Each row is a point on a landscape with many valleys, with its height.
A ball rolls from a point to the lowest of its 2 nearest points, and stops where none of them is lower. Distance is the straight distance between rows; heights are no part of it.
muke: [-30   8 -22  -1   6 -17  -9  -7  -2  -5 -14  -8 -17   7 -21  -3  38 -15
  26 -16   6 -19 -14]  h=47.8
kurit: [  1  16 -17   8  -1 -22  12  20  10  12   4  -3  -4  -1   1   1  13  30
  18 -35  26  21   1]  h=26.8
peke: [-11   4  19 -29   3   8  -1  -5   0  11 -14 -21 -22  10 -10   1  -1   7
   0  -4   0   9 -13]  h=32.3
vap: [ 16   4   5  10 -17  -2   5   8  28   8 -20 -15  -3  10 -10 -23  -5   8
  -5  -3 -14  -1   8]  h=47.7
zedog: [ 10  -2 -21 -28  12 -14 -20 -16  -1 -21  11   5  16   8 -11  10 -16   3
 -12  -8   6  15  17]  h=33.9
fini: [-11  13  30   4 -19   4   4   7  -2  -6  -9  -8   3  22  -4 -12   9 -21
 -12  -4  10  19   9]  h=14.0
dif: [ 17  14  -7 -20  -4   2  -6 -24 -14 -12  14  11  27   6   3   8  -2  15
   4   2  12   4   2]  h=68.4
Gev: [ 19  -8  -7  -1  17   2  -8 -12 -14  -1   4 -10   5  -6   5   3  -5  -4
   3  16 -15 -17   7]  h=22.8
fup: [  6  21   0  -9  -1   3   4 -18  -9  -8  -4 -12   1  15  -3   7  23  17
  21 -23  13  -9  11]  h=49.5
lotug: [-27  12   9 -14  13   4   5 -16 -11  -6   5  -1   2  -2  -6  29  -1  14
   9   0  19   8 -14]  h=73.8
tubi: [  7   3  -6   6   4   2 -10  20 -28  -5   2 -22   8  26   4 -15  -3   2
   0  -5  22  19  25]  h=13.3
nalu: [ -2  11 -24  -2   0  -9   9  13 -22 -17   6 -23  21  18  -1 -17   3  13
  -2 -14  27  24  30]  h=16.7
birok: [ 43   9 -21 -16  -4  -9 -21  -6  14   5   6   4  16  -4  15   0 -14  22
   7   4   5  -4  -3]  h=35.5
kodu: [ 12  -2  21  24 -21   3  20   9  -6   5  -7   0   2  -5   6  -4   3   9
   6 -13   5  -1   7]  h=62.1
gar: [ 10  -8  16  -5  13  14   4 -16  -2   8  -2  13  10  10 -12  11 -18  38
   2  -4 -20  13   1]  h=48.6
Dos: [ -1 -14   9   5 -18  -2  -2   6 -11 -10 -13  -3  -6   5 -10   3   2 -10
  11  -4  -3 -11   9]  h=23.4
beg: [  1   3  -5   6 -16  -4   5  -2  15 -13   1  35  31  -3  -4  15 -15   3
   9  25 -13   4  -3]  h=53.2
nerok: [  1  12  -7   1 -18  -7   4  26  25   1  -1  -6  -5   5  16 -17  -2 -22
 -32  -5  32  30  -9]  h=51.5
Zat: [-22  -4   8  -3   8  22 -12   9   2   4 -18  21 -10  -4  -3  21  -6  13
  31 -12   2 -28 -22]  h=50.1
Lem: [ 16   3  -2  -2  16  17   5 -19 -10  11  -3  -3  12   4  19  -9   8  -5
  -1  19 -24 -23  -5]  h=29.1
letez: [ 31 -18   0   3 -13   1   6  -3  11   3  -1   1  24   1   8 -21 -15  11
  -5  12 -20  14  13]  h=16.3
lozim: [-18  -5  13  10  23   8   0  -5  -2  -7 -15 -12 -13   7 -18  -2  -2  -5
 -13  10 -17  -8   3]  h=45.4
Deker: [-20 -11   8  22  15  -6   1  -3   6 -13 -13   1   0  12 -30  -4  -1   9
   0  -5 -25   8  12]  h=40.8
Lasi: [-40  13   1 -14   6   0   9  -7  -1   8  -9  -5  -7  13 -23   1  10   5
   3  -2   9  18 -36]  h=69.2
loter: [ 11   1  -2 -28  -7  14  15  -3   3 -21   5   7   7 -11 -13   7 -21 -18
 -29  -8 -13   2   7]  h=14.1
Petis: [  7  14 -16  21   8  -8  31   5  11 -21  14  -8   1 -18   8  -9   2  -2
  -7   1  20   2  18]  h=45.7
vope: [  3 -31  -7  14  -7 -16  18  -1 -27 -11   3  -4  10 -14  -9  -3   7  13
   6  -9 -13  -6  28]  h=83.5
boku: [ 26  -1  30 -11  -6  16  -2  -7 -15  10  -4   5  -2  13   4   8  -7  11
   5   0  -4   4  -5]  h=53.0
rit: [ 11  10   9  11  -1  10  17  -6  22  -6   1   1   4  -6   0  -7  -7   1
 -13   8  -1  -1   6]  h=55.0
sav: [-50 -24   8  13   4  11 -22   8 -21  -9 -13   4  -1   6  -7   6  -5  18
  -5   4 -15 -28 -20]  h=72.5
Naloz: [ 11 -11   5  21  14  -4  17  16   7  32  -1 -27 -27 -10   1 -23   6  -4
 -14 -12  12   9  -8]  h=37.0
bak: [-31   7   0 -12   8 -11   0  -5   3  24 -10 -23  -9   6 -11  -4   8   3
  -9  17   2  16 -37]  h=67.9
Nete: [-12  -3   4 -15  -3  14  -1   8  25  23 -19   0 -28  -9  -5   3  -3 -15
  -3  -2  -6  -7 -26]  h=41.3
Fidop: [  1   6   5   3 -13 -17  -2   7  20   4   7  -6  10   8   5  -4 -15  22
   3   5  15  28  -1]  h=47.5
nokas: [ 15  10 -20  13 -20  -4  26   0  -4 -10  11  -5  27  -8  18 -20  -1  12
   0  17   5   1  14]  h=39.2
porop: [-16   6   3   7   0 -17   0   5   1   9  -6  -9 -16   9  -3   4  21   6
  25 -24  24  11  -7]  h=37.5
Zifor: [ 25  -8 -12   3   3   4  -8  -1 -13   7  -3  -8   7  13  23 -23  -1 -19
 -14  10 -14 -12  19]  h=42.0
popas: [  9 -10 -14 -16   1 -10   3  -1  -1 -10   8 -17  -5   0 -16   0  -6   4
  -6 -20   3  14  16]  h=23.3
sefeg: [ -6  12 -26 -19  -2  -2 -13  -4  17 -10  -5  -8 -10  -4  -1   6   3 -10
   8   5  -3 -15  -9]  h=57.5
lemo: [ 18  16 -12  11 -18  -5  -3  31  15   4   3  -4  -8  -7  14  -8  -5   2
  17 -16  20  -2  13]  h=38.5
gub: [-17   2  32   2  -6  10 -17   5   6   0 -17  -1 -10  23 -12  -1   5 -17
  -3  -2   0   3   0]  h=19.6
zopit: [ 19  -9  23  22 -14  13  21   1 -15   4  -9  11  -1 -17  18  -1   4  -6
  -8  -3   0 -20   1]  h=65.8
Dazop: [-38  -1  10  20 -13  10 -17  10   2   3  -6  11 -25 -21  -5  -5  24 -14
 -19 -11 -15 -31 -30]  h=59.8
miko: [ -5  -8   6 -11  26  28  16  -7 -25  -8   3  37  16  15  -4  11   3  27
  13   1 -27  10  -5]  h=45.2
bap: [-32   9  -5  12 -11 -20  -5   7  11 -12  -2  18   0   1  -3  19  14  -1
  31  -9  -2 -12   0]  h=65.2
Duval: [  0  -5  15   5 -11   8   0  15 -14  -7  -5 -20  -1  23   2 -13  -9 -11
 -20  -3  22  30  18]  h=9.4
sapu: [-37  -9   4   9   0   0 -11   0  -7   9 -17  -3 -10   3  -8   4   0  15
  16  15 -18 -24 -20]  h=74.5
kula: [  9   1   0  -7 -15  -1 -20  -2  -6   1   3  -1   7   6  19   8   3  -3
  24  16   6 -11  -7]  h=45.6
difu: [  3  21  -7  12  30  11   5 -13   4  -9  15   7   9 -14  12   7   0 -10
  -3  20  -3 -11   7]  h=29.0
maka: [  4  -1 -18 -21   6 -15  -7  -5  11 -16  -5  -9   9   4 -23 -12  -8  20
 -19 -24  -4  25  14]  h=26.6
temug: [ -5   7 -12 -16  19  -7 -15  -5  10 -16   4   5   7  15 -21  10  -6  18
  -5 -29   3  13  12]  h=30.2
did: [  9  18   1  10   4   8  37  -5   4 -14  16   0   0 -28  13  12   1  -8
  -9  -2  18 -10   3]  h=38.0
Gazab: [ 14  -2 -12 -11  -1   0 -18  -7  17  12  -7 -20   1   4   5 -13 -16  17
   0  11 -13  -3   5]  h=25.3
keze: [-10  -6 -15 -27 -10   9   5 -12   3   3  -2   5   3  -8  30  11 -11 -24
 -11  23 -18 -34  -5]  h=22.5
Tor: [  0  -6   8  13  -3 -22   9  15  11  16   7 -11 -12  -5   2   0 -14  20
  -7  -4  26  33 -11]  h=44.5
togi: [  3   0   0 -16 -16 -12   3  -7  -8  -2  16   0  29  -3   0   8 -15  11
 -14  14  15  29   4]  h=61.7
dizif: [ 11 -15   3 -29  17  11   1 -13 -26 -13   6  35  17  12   7  -9   1  -6
   8  13 -33  19 -13]  h=41.9
Lir: [ -8  -6  -8  26  -6 -12  17  -1  -7 -21  -1   4   4 -18 -10   0  10  10
   9   0 -11 -20  15]  h=80.7
Sufa: [ 10   5  12  10 -10  10 -37   2  -6  -2 -17  -7 -11   9   8 -17  25 -23
   8 -14  -3 -32   4]  h=58.0
pud: [-17  10  11  28  -1  -9  15  13  16 -10  -4  16 -17 -16 -12  11  14  -8
   9 -12   9 -12  -9]  h=12.6
femip: [ -2   3  -6  -2  27   1 -14 -13   2 -11   1  -3   4  26 -18   5  -7  20
   1   1 -10   9  17]  h=33.8
Vama: [ 23   2  14   8  25  16  20 -14 -20  -9  22  30  22   7   1  -9  11  21
   6 -10 -17  22  12]  h=50.6
besa: [  5 -18 -14   1  12  -8   5   9   3 -13  -6  -5 -14   8 -28  -1   0 -13
  -2 -32   1   8  22]  h=18.3
nuf: [ 23 -13   2   9 -12  -4  -7   8  11  18   0 -12   7  -1   6 -11 -19  15
  13   9  -3   6   6]  h=20.8
Fisup: [  5   2  16  10 -12  -8  16  -3  -9  12   0   2  27  16   2   5   3  44
   4 -10   1  29  24]  h=56.3
Susa: [ -3  12   3  16   6   3  14 -15 -22  -8   9  -4  15 -11  27   2  19  -5
  -4  29   1 -20   5]  h=30.7
fovi: [ -6 -17 -14  19  13   1  11  -3 -12 -13   6  24  17 -21 -10   9  -1  10
   9   0 -21 -24  17]  h=77.4
tok: [-15  -9 -17 -16  10  -2 -14   2   9  -7  -3   4 -19   2 -16  13 -12 -13
   5   2  -9  -5  -9]  h=53.4
gozam: [ -4   2 -16  -3 -19 -11  -5  -8  -4 -17  -3  27  29  13   7  12  -4   8
  29  17 -15 -12  -5]  h=56.2
doru: [ -1  11  12  31  -4  -2  -1  18  24  -1  -2  12 -19 -21   6   2  15 -26
   7  -8   8 -16   2]  h=33.0
zuti: [ 19  -1   2  -3  31  19   3 -17 -18 -15  13   7  16  12   0 -12  -4 -10
 -23  13 -11  17  22]  h=38.1
Bef: [-14 -17   9  -1  10   6   2   5  -2  11  -3  13  -7 -11 -12  26 -15  23
  11  -3 -12 -10 -11]  h=44.2
vufi: [ -4  10  -5 -15  -2  -3  -1   6  17   7  -3   1 -12  10 -27   0  15 -24
  -2 -15  15  14 -26]  h=56.4
Vid: [  3   6 -21  18 -14  -7  17  23   7   6  -2 -19  13   0  16 -25 -11  15
   0  11   9   5  17]  h=42.7
dob: [  1  13  -2 -32 -20  16  25  -5   8 -17 -13  16   4 -14  -8   7  -9 -11
 -13  -3  -8 -15  -4]  h=7.5
milik: [-13  -1  11  -1  15   6  -3  -3 -10 -11   0  -3  -3   9 -18  14  -9 -13
 -11  10  -1  12  13]  h=49.0
nizu: [ 15  10  21 -18 -16  10   6   4  -2  -2  -2  -8 -19  -1   1   7   3 -18
  -4 -21  23   5  -3]  h=58.1
muzu: [-11  -6 -18  18  18 -10 -18   4   4 -13 -11  -7 -10   6 -18  -5  10 -15
   4  -2 -15 -16   9]  h=78.4
lud: [-11  13   0   2 -13 -10  16  -1 -19 -19   0 -15  11  19  -3  -7   6   6
 -12 -14  27  27  19]  h=19.9
piv: [  8   2  14 -13 -22  -8   2  -4  -5   5   2   9  11  18  -1  18  -7  25
  -1 -17   5  25  11]  h=54.0
Sorob: [-29  -6  -4  21   6 -24  -5  -1 -10   2   8  -7  -5 -14  -2  11   5  18
  27   2   0 -16 -11]  h=74.7
ved: [ -5  11   7 -29   6   2 -13  -8  -5   5 -15 -23 -18  28 -22  -6  16  -5
   4 -25   7  12  -6]  h=29.7
paboz: [-14   4 -18 -25  19 -14 -10  -9  13  33  -4 -19 -19   3  -6  -7  13 -14
  -9  19   3   7 -42]  h=66.1
Mevuz: [ 17  10  -9   3  -4   3  27  -7   3 -13  24   1  24 -27  13 -14  -5  26
 -15   4   7   8  11]  h=34.6
Sot: [  0  22  16  18  10   7  13 -15 -22  -5   9  -1  22   9  23   3   9   0
   0  24  20   6  -3]  h=28.4
kas: [  2   4   3   7  30  13  15 -16 -12   1  16  36  24   5  -6  -7  18  32
  16   8 -31  13  -4]  h=47.6
Rokop: [  9  -8  14  23  -6   8   2   8 -18  -4  10   8  -3 -22  15  -3   3 -22
 -24  -7  -6 -32   3]  h=65.4
zevos: [  3   4   6   8  11   5  -1   1  -3   0   9   4 -14 -16  14  12   6 -29
 -15   3  -2 -32  11]  h=59.6
tov: [  4  28 -20   2  -1 -21  14   7  15  -8  14  -3  12 -14   4  -5  -1  27
  -2 -27  31  17   0]  h=18.8
muma: [ 24  10   2 -18 -21   2  -5  17  20  14  -3 -11  -3   6  20  -9 -16 -13
 -24  -9  14  15   5]  h=46.6
meza: [  8 -22 -17 -13  11   6   3  -2  -5 -12   7  12  -3  -8 -20  20 -19   2
   2  -8 -14  -4  16]  h=12.1
mem: [ -4   5 -12  -3  -5 -14   1  17  22   5  -1  -3  -4  11  -9 -14   7 -33
 -14  -6  20  25  -7]  h=53.7
rova: [ -3   2 -11  12  10   1 -13 -16  15  -5 -15   2   8  10  -6  -5   4  20
  25   1 -21 -28   5]  h=79.5
sovov: [-12  -5  10  12  -4  -7   7   3  25  -1 -14 -13  -4  11 -23 -15  -3  10
  -9  -1 -20  14   3]  h=44.4
buno: [ 20   4   5   9 -14   8  11   6  41  11  -7  -4 -10  -9   5 -18 -18   8
 -17  -6  -4   2   3]  h=50.9
fusen: [-24  14  -5 -12  24  -9  18 -16   1  -2   1 -10  -7   7 -23   5   3  24
  -8  -1   9  20 -21]  h=70.6
folu: [ 32  10  26 -30 -21  12   3  -6  -4   5   3  -3  -4   9   5   6 -10   8
  -3 -15  15   4  -1]  h=55.3
Lepi: [ -3   1 -11  12  -8 -17   8   7  20  -5  -2   1  -3  -1 -13  10  11  16
  18 -23  -6  -4  17]  h=56.6
Suduz: [ 18 -15  -9  -9  -6 -12   7  13  -4   5   8 -21   3  -3  13  -9 -26  -2
 -17   6  13  25  16]  h=47.3
Rimo: [ 12 -28  -3   5 -12 -10 -13   9   2  -1  12  11   6  -8   6  15 -21 -10
  11  26   0   2   7]  h=35.9
ripi: [ 14 -22 -16 -13  15   0   0 -10  -9   0  17   0   5 -11  -9   7 -20  16
   2  19 -19  -1   4]  h=16.8
por: [ -6 -12  12   5  -2  -1  -3   7   8  40 -10  -6 -29 -14   4 -14  23 -23
   0  -1   6   9 -29]  h=66.0
pufos: [ -8  -7 -23   7   6 -16  -3   8  11  -4 -11 -19 -15   1 -22 -22  24 -33
  -3  -6  -6  -7  -2]  h=74.6
Gopi: [  3  -7   2   3   6  -4  11 -10  -5   9  11   0  23  -6  -4  -1  -1  58
  -7  -9  -5  30  24]  h=58.3
Ruzi: [ 15  -5   6  19   9   7   4  16   4  26  -5 -36 -15  -7  20 -27   4  -5
 -20  -3   4  -5  14]  h=31.0
Kadu: [ -7  10   8  22  11   6  20 -15 -15  -6  -3 -23   6   6   4 -14  16   0
 -14  17   1  -4  16]  h=13.5
Lebu: [-17  -8 -29  -2  -3 -23  16   6  12  -2 -14   8  -7  -1 -27  16  13  13
  18 -37 -17   2   4]  h=60.6
vakod: [  4  20 -12  -9  13 -12   8  -9  21 -14  15   1   6 -18   4  -1 -10  15
 -23  -8  21   9   0]  h=8.1
tum: [-25   6 -14  11 -11 -31  -4   6   9  -8   0  -6   5  -8   5  13  14   6
  36  12   9  -8  -8]  h=70.1
guzu: [ -2  11  14 -12 -12  23 -20   5   9   6 -21  -1 -18   4   2  -5   9 -25
   9 -14  -6 -23   4]  h=52.3
medul: [  1  12  12  13 -13  -2  22  11  11  -9   1  -4  -3  -4  -6  -2  -4   2
 -12 -13   9  15   6]  h=58.6
mon: [ 13   2   9   5   7  15   0 -19  -1   9 -19 -14   4  14  -1 -20   2   6
  -9  18 -29 -21   1]  h=34.0
mak: [-21 -15   1  19  -6  -9 -16   6   4  29  -3   3 -29 -26   2 -12  25 -30
  -6 -11  -4  -7 -35]  h=68.0
Foguk: [ 21   6  20  -2 -21   5   7   2  -3   6 -11   5  11  25  -6  -4  -2  20
   7 -31  -2  12  22]  h=52.2
pigi: [-19   6 -22 -40   8  -8 -19  -8  14  15   0 -15 -17   8   1   3  -5 -11
 -14  15  -2   1 -25]  h=64.3
rebu: [-14  -1  -9   3   5   0 -23 -11   5   0 -17   7   6   6  -2   1  -3  10
  10  25 -24 -25  -9]  h=76.9
Ropom: [ -5  -3   6  15  11  -1   5 -11  -8   0   6  -3  17   3  -3   0  -9  23
   2  20  -6   9  13]  h=24.1
Tizir: [  3  -4   9  -9 -35   1  -3   1   4   4   1  10  -5 -10  12  15  -6 -29
   5   7   6 -20  -3]  h=26.7
Sotav: [-20  -1   2 -31   9   6  12   1  15  14 -12   2 -22   0 -22   2  -3  -7
 -13  -9   3   3 -41]  h=37.7
mogi: [-42  -5  25  16  -5   8  -6  12  -5   4  -9   5 -28  -8  -7   1  12 -20
 -16   1   0  -4 -28]  h=54.6
futiv: [ -5  -4  -8 -16 -19 -20  15  -2   7 -22   3  -1  16 -12  -8   2 -16   3
 -20   7   8  19   9]  h=63.5
pomo: [-12   8 -17 -33  -9  11  11  -6   3 -16  -9   6   2 -12   5  14 -13 -28
 -18  15  -8 -13  -6]  h=15.0
zinir: [  9 -27 -14  -8  -4  -9   2  14   3 -18  -5  -2 -18   1 -21  -3  -3 -28
 -10 -11  -5   1   6]  h=12.3
Duga: [-12  11   0 -23  -3  -9   7 -13 -13   3 -10 -17 -13   1  -9   5  16  21
  23 -17   8 -12  -8]  h=45.9
daf: [ -3  -3   4  12  -5   2   5   8  11  -8 -17 -10 -18  -3 -14 -18  17 -29
 -10 -20 -12 -10   6]  h=71.2
Nolo: [  1  -1   8  10  -5   0  -8   9  14  26   2  -9 -27 -20  24  -2   8 -27
  -3  -3  12 -17   1]  h=37.4
Rateg: [ -6 -12   8 -18  27  31   0 -10 -29  -9  -7  27  15  17   1   2  -1   0
   1  14 -29  -2 -15]  h=43.4
Pep: [ 10 -17 -17  11   6 -16  12   3  -6   7  24 -23  10 -18  10  -3 -16  21
   5  15  10  15  14]  h=52.1
Ruti: [  5 -17  18   5 -17  -8 -26  17   1  23   9  -5 -17 -17  20   3  -1 -26
   4   9  11  -9  -3]  h=46.9
mumik: [ 10 -12   9  18  -2   2   7  -4  -3   1  -4 -11  19  15  -7 -22 -11  24
  -3  16 -16  20  18]  h=20.1
vir: [ 12  14 -14 -17   6   1 -24 -23  -1   2   8  -4  23  14  23  -3   1   7
   7  33  -4  -9 -10]  h=64.6
lavos: [ -6   0 -26  20   0 -21  27  11  13 -12   5  -5  -1 -14  -3  -2   0  10
  11 -10   8   4  16]  h=51.4
kosor: [ 35   0  10  -1  15  18  20  -9 -17 -16  20  31  20  -3   8  -5   1  -5
   0  -5  -5  10   8]  h=52.9
bas: [ -1  14 -10 -23   8   1 -16  -3  25  14   3 -10 -13   3   8   5  -7 -22
 -11   0  -2  -3 -12]  h=61.8
Dugum: [  9   5  -7  21  -9 -12  -5  37  13  16   2   1  -5   8   6   0   1  15
  26 -25  21  20  13]  h=32.7
vitif: [  0  -5  -1  -8 -16   2  -4   2   2  15  -4   7  -7 -27  25  14  -1 -24
   2  16 -16 -37 -12]  h=12.7
pez: [ 27  11 -22 -13   4   1 -27  -2  13  15   2 -20   0   7  20 -15 -10  11
  -2   5  11  -6  -1]  h=29.8
simuk: [-16  24  -9 -17   3 -11  10 -10  -4 -11  12  -4  -7   2 -12  16   9   4
   3 -18  25   7 -14]  h=75.9
piro: [ -6  10  13  17   0   0   4  -2 -21 -13   2  -6  10  19   3   5  12   5
  12  -3  10   6  18]  h=28.0
Podo: [ -2  -5  16  45  -2  -1 -22  22  14  12   5   5 -23 -21  15  -1  10  -3
  10   0  11 -20  -9]  h=51.6
Vod: [ 10  36 -14  -7  24   5   9 -21  15 -12  16   0   8 -13  14   3  -1   9
 -17   9  10  -7   7]  h=19.2
Kod: [  7 -17   0  17  17  10  21  -2 -18 -13  12  49  17 -25  -2  12   0  10
  15   4 -22 -18  -2]  h=74.8
Vudu: [ 13 -11  -1  -6  -6  -6  -5  -4  -4   5  15   6  28  -3   0  -1 -16  39
  -7   5   3  34  10]  h=60.0
kopi: [ 25   1 -12  16  -6   2 -17  12 -19   1   7  -9   6   4  31 -15   9 -21
   4   8   9 -18  16]  h=45.8
vab: [ 11  -4  -1 -20  -3  11   2  -8  -7 -17   7  31  20  10  -7  13 -11  -6
  -2  -5 -10  11   4]  h=22.9
mog: [-13   0  10  -7  14   8 -13  -2  -8   2   5  -5 -14   0  -1  21   0 -26
  -7  12   3  -5  -6]  h=52.8
dorok: [ -2   2  14  21   1   9 -28   5 -16   4  -4 -17 -26   6   7 -19  29 -23
 -15 -22  -3 -31   7]  h=63.3
bok: [-10  16  20  25   6   4  34   5  11 -10   7   9  -9 -21   5  10   6   1
   0   1  10  -5  -6]  h=27.9
Lev: [ 33   6  14 -13   5   8 -15 -14   6  13  -4  13   2  12  -1   1 -18  31
   2 -13  -7   8  -2]  h=50.8
rusu: [  3  14  11  18  21  14  15 -14 -24  -6   6 -14   6  -2  12 -17  20   4
  -6  11  -9 -30   4]  h=22.1
sasi: [-14   6  17   5  -4  -5 -13   5 -19   3  -1  -8  -2  20   0  10  12  -1
  21  -9  27   8   3]  h=32.6
zuze: [ 12  -5  11 -15   1   8  13 -11 -19 -14  15  44  30  11  -1   8  -2  11
  -5  -3 -17  36   8]  h=26.1
kup: [ -1 -21  12  14   8  -8  16   5  -3  21   4 -22 -19  -8  -7 -10  -7   8
  -8   0   9  25  -2]  h=41.2
zulob: [ 21  -1  10   6 -22   0   5   8  13   1 -16 -13  12  22  -3 -26 -13  19
  -1 -19  -2  18  23]  h=50.5
daput: [-26 -20  -9 -11   2  -3  12   5   4  -5 -15  -3 -16  -9 -15  12   2 -24
  -2   1  -3  -3 -20]  h=50.0
Vezam: [-12  -9   0 -13   6   8  -2   0 -21  -9  11  18   0  -7   2  24 -17 -15
   2  17   3 -11 -12]  h=56.7
Tidit: [  4   7   1 -17 -12  -8  -2   3   5  -4  -4 -19 -11  14  -9 -14   7  -6
   1 -18   4   9   6]  h=26.9
munas: [ 22  -5  -3 -21  22  13  -5 -25 -20  -5   9  20  23  13   9 -19   3  -4
  -7  21 -20   7   3]  h=40.3
zad: [ -1  -2  18   9  11   8 -29   1 -10  -6 -11  -2  -2  30 -12   2   5 -14
   4   3  -5  -7  11]  h=25.1
dof: [-36  -1  13  14 -10  11 -41   9  -4   3  -3  14 -25  -8   0  10  12  -6
   4 -11  -6 -26 -24]  h=65.6
Gike: [ -2 -10   5 -10  -5  15  -7   8  12   6 -14  -3 -20 -16  -1  -2  -1 -18
  -2  -6 -12 -31  -5]  h=47.0
fug: [  5 -18   0  -1 -21 -10   8  13   5  -5   8   3 -10 -21   2  18  -7 -18
   3  -3  12  -3   4]  h=34.9
dig: [ 13 -13 -17  14 -14  -3   6  27  -4   5  -7 -26   6   1  23 -27 -19  -4
 -11  19   3  16  22]  h=45.1
gariv: [  6 -26 -13 -14 -10   0   9   5   4 -20  -3   5  -3 -15 -13   5 -14 -22
   2  -1 -22 -13  11]  h=5.5
buk: [ 18   0   3   1   0   2 -14  -8 -13   7 -18 -26   5  18   8 -21  11 -10
   3   4 -15 -18  15]  h=38.6
Puvu: [  7  11  -6  10  10   5  12 -15   4  -8  15   7  28 -10   1  -8   2  31
  -1  19   5  17  11]  h=29.2
zuraf: [ -6   9   7   0   3   6   4   3  12  39  -3  -8 -27   2   1 -14  25 -32
 -15 -11  23  19 -24]  h=63.4
vok: [  4  12   8   2  29  23  -2 -16  -4  -8   9  11   9  10   3   2 -10 -13
 -21  15  -7  -5   9]  h=35.2
bifub: [-21  -2 -11 -11   4 -20  -8  -3  -9   2  -5  -4 -21   4 -14  14  20   7
  28 -21   5  -3  -9]  h=42.2
savob: [-13 -24   9  -1 -14  -9  -7  21  -7   9   5   5 -21 -26   5  16  -6 -30
  -4   3   3 -14 -12]  h=42.4
zupil: [  4   5 -24 -23   3   0 -12 -24   7  -5  16   1  18  -5  14   2 -14  -8
  -8  35 -11  -6   3]  h=62.2
kem: [-24 -32  10  -7 -14  -3  -1  15 -12  10 -10  -3 -24  -5 -13   7  -5 -26
  -6   3  -6   0 -15]  h=47.2
vip: [ -8  -5  11  16  -2  -4  -2   2  -8  10  -5 -18  -2   1  -2  -3   4  -1
   8   9   4  -8   0]  h=16.2
tevu: [-40 -13  15  29  -3   1 -35   7  -9 -11 -10  11  -8   8 -11  10  10  -4
  -5  -1 -13 -26 -18]  h=69.8
mipe: [-24 -26  20  11   0  -1 -10  18   4  19 -12   6 -25 -10 -15   7   6 -31
  -8  -5   0   7 -27]  h=50.7
fal: [ -4 -12  17 -11   8  31  -7   7   1  17 -11  20 -14  -2   3  22 -25  15
  16  -1  -5 -20 -24]  h=47.1
zikag: [ 13 -14   6   9   1  -2 -21   4 -11  -5  -5  -5   5  22  -6  -3   2   0
  14 -14  -7   2  21]  h=28.7
veb: [-17  -8 -10  15   2 -24   9   1  11  10  -3 -14 -14 -24  -2  -1   7  13
  15  14  -2 -11 -21]  h=78.6
pazo: [  1   1  17  14  -3   6   2   3 -12   2 -16 -25 -19   1   2 -18  20 -14
  -5 -17   0 -20  14]  h=67.5
bozam: [-16   6   0 -30   4   4  -4  -5   4  27  -3  11 -17  12 -26   5  18 -18
  -6 -13  21  27 -50]  h=58.5
Zodem: [ -1   5   9  19   7  11 -15   8   9  -2   3  26  -8 -15  12  17  10 -25
   5   7   3 -30  -1]  h=50.4
mur: [ 26 -10 -26  -7  -4  -8  -2   0  -5   4  20 -14  16 -14  22 -11 -17   2
  -8  19   5   8  13]  h=49.4
mutu: [-11  21   8   3  -3   1  10  -1 -22 -13   7 -14  11  17   9  -3   7   0
  -3  11  28  16   4]  h=23.6
Tid: [ 30 -16   3   1  -3  -5 -15   0  -6   5  11  17  14   6  15   4 -24   6
   5  19  -4  19   3]  h=31.7
dipuv: [-16 -13  20   5   6  19  19  -2  -6   8  -8  24   8  -6  -9  20 -22  32
   0  -1 -15  12  -4]  h=46.8
delak: [-12 -14  17  38 -14 -15 -18  15   7  19  -1   4 -32 -23   9 -10  22 -15
  -4 -11  11   0 -19]  h=62.3
lilo: [ 10  -6 -12  -7  18  18  13  -7  -5 -11  17  42  19 -15   3  19 -12   8
  12  19 -13  -8  -5]  h=72.6
Fod: [ -5  12  -3 -26   5  10   0 -13  16  39   2  -1 -23  -6  -6  -2  25 -23
  -8 -13  19  13 -44]  h=60.7
sir: [  0 -21   3  10   0  -6  -5   3  -6   4   2  20   7 -12   1  21 -20  13
  16  20 -18  -8  -7]  h=40.6
sab: [ 22  14  -6   3 -14   8 -11  25  16   8   2  -1   7   4  22 -11 -20  -4
  -3  -3  26  11  10]  h=43.5
Kezal: [ 28  11 -13 -11 -24  -8 -21   4   8   4   8   2  12   5  19   1  -4  11
  24  -3  18  -5   6]  h=40.7
Tezo: [ 15  12 -12 -22  -5   8  14 -17 -15 -10  18  28  20 -12   5  16  -2  11
  13   5  -5 -13  -7]  h=70.5
vazaf: [ 16  -2  -9  -6 -14  -5 -16   0 -15  12   0 -18  -5  -2  26  -5  11 -12
  16   2   8 -22   6]  h=50.3
dod: [ -2  12   9   2   1   2  -5  -3   7  17  -1 -19 -18  -6  12  -7  17  -8
   1   4   8 -11 -13]  h=25.9
kani: [ -9   8 -11  12  16   8 -18 -10  -2 -17  -7   3   1   6  -9   5  12  -8
  17  -2  -9 -32  11]  h=82.2
samis: [  0  10  -7 -28 -11   5   4  -7   3 -37   8  16  14   3 -15  12 -11 -15
 -11 -16   2   5   8]  h=18.9
Vuzim: [ -3   8   8  34  15   6   8   7   4   4  -7 -29  -9   4  11 -22   6 -11
 -21   7   1 -11  19]  h=23.1
Kubu: [  4   2  -8  11 -17 -11  -7   1  26  -2   4  15  16   4   1   0 -22  17
   7  15  -7  16   4]  h=50.2
varud: [ -5  -3 -12  -8  -2   7   7 -10  -2 -13  11  11  16 -12   8  16 -11 -14
   2  35 -12  -9  -4]  h=59.5
keko: [-14   7  12 -30   7  -3   6  -9   0  10   0 -10 -14   1 -13   9  -2  -1
 -21  -7  16  16 -23]  h=35.0
Nufel: [-11  -3  -2   9  16  13  -4  -9  -8 -10  -9  15  18  20 -17   0  -4  12
  10   4 -29  -1  14]  h=36.9
sos: [  8  26  -4 -19 -11  -4 -10  17  21   5  -2 -14   6   8  25 -20  -8  -7
 -45  -8  25  20  -5]  h=49.1
revo: [ 21 -18   4  -8   7   2   4  -9 -15  -7  24  37  22   2   4   5 -13   8
  -1  19  -9  29  -1]  h=28.8
sevir: [ 31  14 -22 -18   2  -4 -13 -16 -13  -7  12   8  28  16  22 -10   2   5
  12  12   0   4   1]  h=66.6
zezom: [ -6   5  -9  12 -11  -4  -6   3   7 -16  -4  22   7  -7   1  17   2  -1
  27   9  -6 -20  -3]  h=60.3
Neta: [ -7   5   2 -19  12 -10   0 -11  -6   6   7 -14  -5   4 -14  18  -7  29
   6  -7   4  15 -10]  h=72.0

For each start below, name the point where the ball stops.
zuraf: vakod
Sorob: Kadu
veb: Kadu

Call two points neighbours if one is among the 2 nearest of the other. Go from one point of each pair to the other, from neighbour to neighbour, staying as low as possible. Name the highest point that can't be avoided.
vip, gariv: nizu
pud, Deker: Lebu
dob, vip: Ruti
dob, vitif: keze
letez, gariv: vazaf
Kadu, vip: Susa
Duval, vip: zikag
